Points on a hilly landscape, in no order, each with its height.
From any point a ball rolls to the lowest of the 5 points nearest to it. It stops when none of these is lower. Distance is the straight distance between rows; heights are no part of it.
z78: [127 163 119 141 152 110 114 101 117 152 121 133 129 120 129]  (h 2.62)
z757: [140 179 130 139 148 103 111  95 117 152  95 116 105 125 140]  (h 1.14)
z607: [ 88  98 105 137 150 136 155 142 117  99 178 124 152 142 103]  (h 6.20)
z853: [108 117 119 132 124 131 116 155 119 117 154 147 146 131 119]  (h 0.40)
z245: [126 170  86 134 165 124 140 107 143 132  99 142  97 150  87]  (h 3.26)
z696: [117 164  90 141 179 125 153 109 134 134  87 152  81 142  88]  (h 3.54)
z921: [ 86  38  96  79  97 132 166 169 139 111 192 113 169 162 136]  (h 0.78)
z599: [130 156 160 135  98 118 122 131 127 127  82 139 118  99 143]  (h 3.92)
z361: [159 105 156 139  77 144 128 135 137 131 135 109 169  89 162]  (h 5.46)
z964: [152 189 112 135 152 118 111  84 128 142 102 131  96 140 121]  (h 2.11)
z356: [164 208 164 143 152 129  92  93 117 149  60  92  68 123 137]  (h 2.67)
z127: [ 84  63 104 122 132 129 166 172 127  92 190 111 145 174 129]  (h 4.52)
z500: [130 168 151 139 129 105 114 120 113 146  85 128 118 102 149]  (h 2.90)
z17: [125 178  91 142 199 117 159 111 127 139  88 146  69 134  86]  (h 3.44)
z324: [153 210 126 124 171 117 117  89 119 131  84 151  62 140 112]  (h 0.90)
z977: [151 165 164 118  88 131 103 127 133 122  74 130 118 100 141]  (h 4.53)
z167: [123  71 120 106  88 141 129 151 134 132 196 129 153 138 136]  (h 4.11)
z202: [172 221 157 151 161 128 101  84 117 132  71 113  52 127 126]  (h 2.33)
z369: [144 141 147 132  78 146 105 136 141 126 109 125 140 108 146]  (h 5.07)
z129: [120  15 154 122  79 131 125 156 133 104 189 132 176 137 169]  (h 0.97)
z90: [166 107 164 131  85 146 122 137 127 119 128 115 182  77 162]  (h 5.39)
z2: [126 132 136 131  83 138 116 143 136 127 122 140 134 121 141]  (h 4.75)
z667: [159 205 142 140 152 122 107  85 120 140  89 124  62 140 128]  (h 1.64)
z486: [ 69  23  90  87  98 121 192 173 148 108 205 118 171 178 140]  (h 2.20)
z513: [164  75 177 134  80 149 114 152 128 111 134 127 177  85 166]  (h 5.16)
z512: [180 206 180 119 151 131  76 112  99 153  50  97  81  92 137]  (h 3.61)
z300: [115 111 123 121  95 143 112 164 140 121 164 139 151 134 135]  (h 3.84)
z384: [161 131 155 126  76 140 107 127 133 128 110 109 157  87 161]  (h 5.26)
z261: [ 87  43  93  98 115 133 164 176 141  97 191 114 153 168 129]  (h 2.43)
z972: [111 138 124 143 133 116 118 134 122 130 134 148 135 118 125]  (h 3.12)
z87: [100 103 112 136 144 129 136 143 118 109 160 125 150 131 109]  (h 4.51)
z962: [162 185 178 114 141 122  97 106 104 153  51  99  90  91 138]  (h 1.71)
z712: [127 192 101 122 194 118 139 106 127 144  90 153  76 139  89]  (h 2.34)
z876: [129 199  83 134 223 118 163  99 124 154  81 133  63 133  95]  (h 3.30)
z376: [139 174 158 130 133 111 118 110 114 142  77 122 101 105 150]  (h 3.05)
z946: [102 113 108 137 153 133 142 133 118 122 160 128 149 130  96]  (h 5.09)
z566: [134 100 147 133  77 146 125 143 136 147 159 128 152 117 153]  (h 5.20)
z404: [140 202 112 127 189 113 134  98 119 137  87 157  66 138 100]  (h 1.69)
z536: [146  33 164 132  72 144 117 167 141 107 146 130 178 122 167]  (h 3.95)
z278: [123 154 137 147 124 108 112 129 119 132 110 150 128 115 147]  (h 3.82)
z633: [135 180  94 131 175 119 140 104 137 136  96 150  86 147  88]  (h 2.66)
z368: [118 153  88 140 155 121 127  91 135 137 125 123 124 146  95]  (h 3.04)
z270: [162 169 163 119  95 131  95 114 121 120  66 132 112  84 134]  (h 5.08)
z580: [113 148  80 136 153 132 148 112 150 133 118 125 111 149  82]  (h 4.06)
z46: [141 184 107 126 168 127 121  90 130 136  89 146  76 144  97]  (h 1.87)
z60: [146  79 161 137  81 143 134 135 136 133 162 125 168 112 162]  (h 5.66)
z458: [ 99 130  92 144 150 136 158 118 132 129 154 111 138 146  91]  (h 4.72)
z746: [ 86  77 113 128 147 129 161 158 124  94 187 121 156 158 114]  (h 6.14)
z175: [131  83 135 115  80 143 126 144 138 140 180 133 154 126 150]  (h 5.06)
z55: [110  23 129  85  85 122 149 141 120 116 214 130 179 142 147]  (h 3.72)
z259: [105 122 106 144 149 121 130 138 120 126 154 135 150 126 102]  (h 3.77)
z711: [112 136  93 140 160 122 143 112 127 139 143 122 146 141  94]  (h 3.15)
z362: [135 203 100 125 210 116 145  99 116 147  86 149  67 131  93]  (h 2.36)
z220: [117 141 103 145 152 117 128 115 119 134 135 134 139 122 110]  (h 0.73)
z850: [109   8 155 117  67 130 110 157 143 102 173 132 189 141 178]  (h 6.58)
z449: [103  73 106 112 117 143 127 172 137 110 184 130 152 153 130]  (h 4.34)
z72: [ 94 115 106 140 152 126 163 126 132 123 176 110 148 142  95]  (h 6.13)
z614: [141  17 176 112  65 146 107 178 158 118 144 121 191 126 176]  (h 1.27)
z675: [107  54 113  93  97 142 147 158 140 121 199 123 167 154 132]  (h 2.63)
z406: [145 199 136 143 153 115 107  90 118 146  85 113  84 132 140]  (h 2.21)
z593: [136  22 171 128  75 143 131 160 133 113 169 131 178 122 165]  (h 1.57)
z899: [149 176 173 120 112 117 103 117 114 132  63 122 104  87 134]  (h 4.42)

Write out the way that a ball takes from each point below.
z946: z259 > z853
z60: z175 > z675 > z921
z361: z513 > z536 > z129
z369: z599 > z500 > z757
z458: z711 > z220
z356: z667 > z324
z270: z500 > z757

Call two points neighbours if one is among the 5 nearest of the other. Go from one point of each pair to the other, from neighbour to neighbour, staying as low as possible. Name the highest point that can't be avoided.
z962 / z853: z972
z324 / z129: z167
z921 / z129: z55
z324 / z962: z356
z757 / z220: z78
z324 / z757: z964
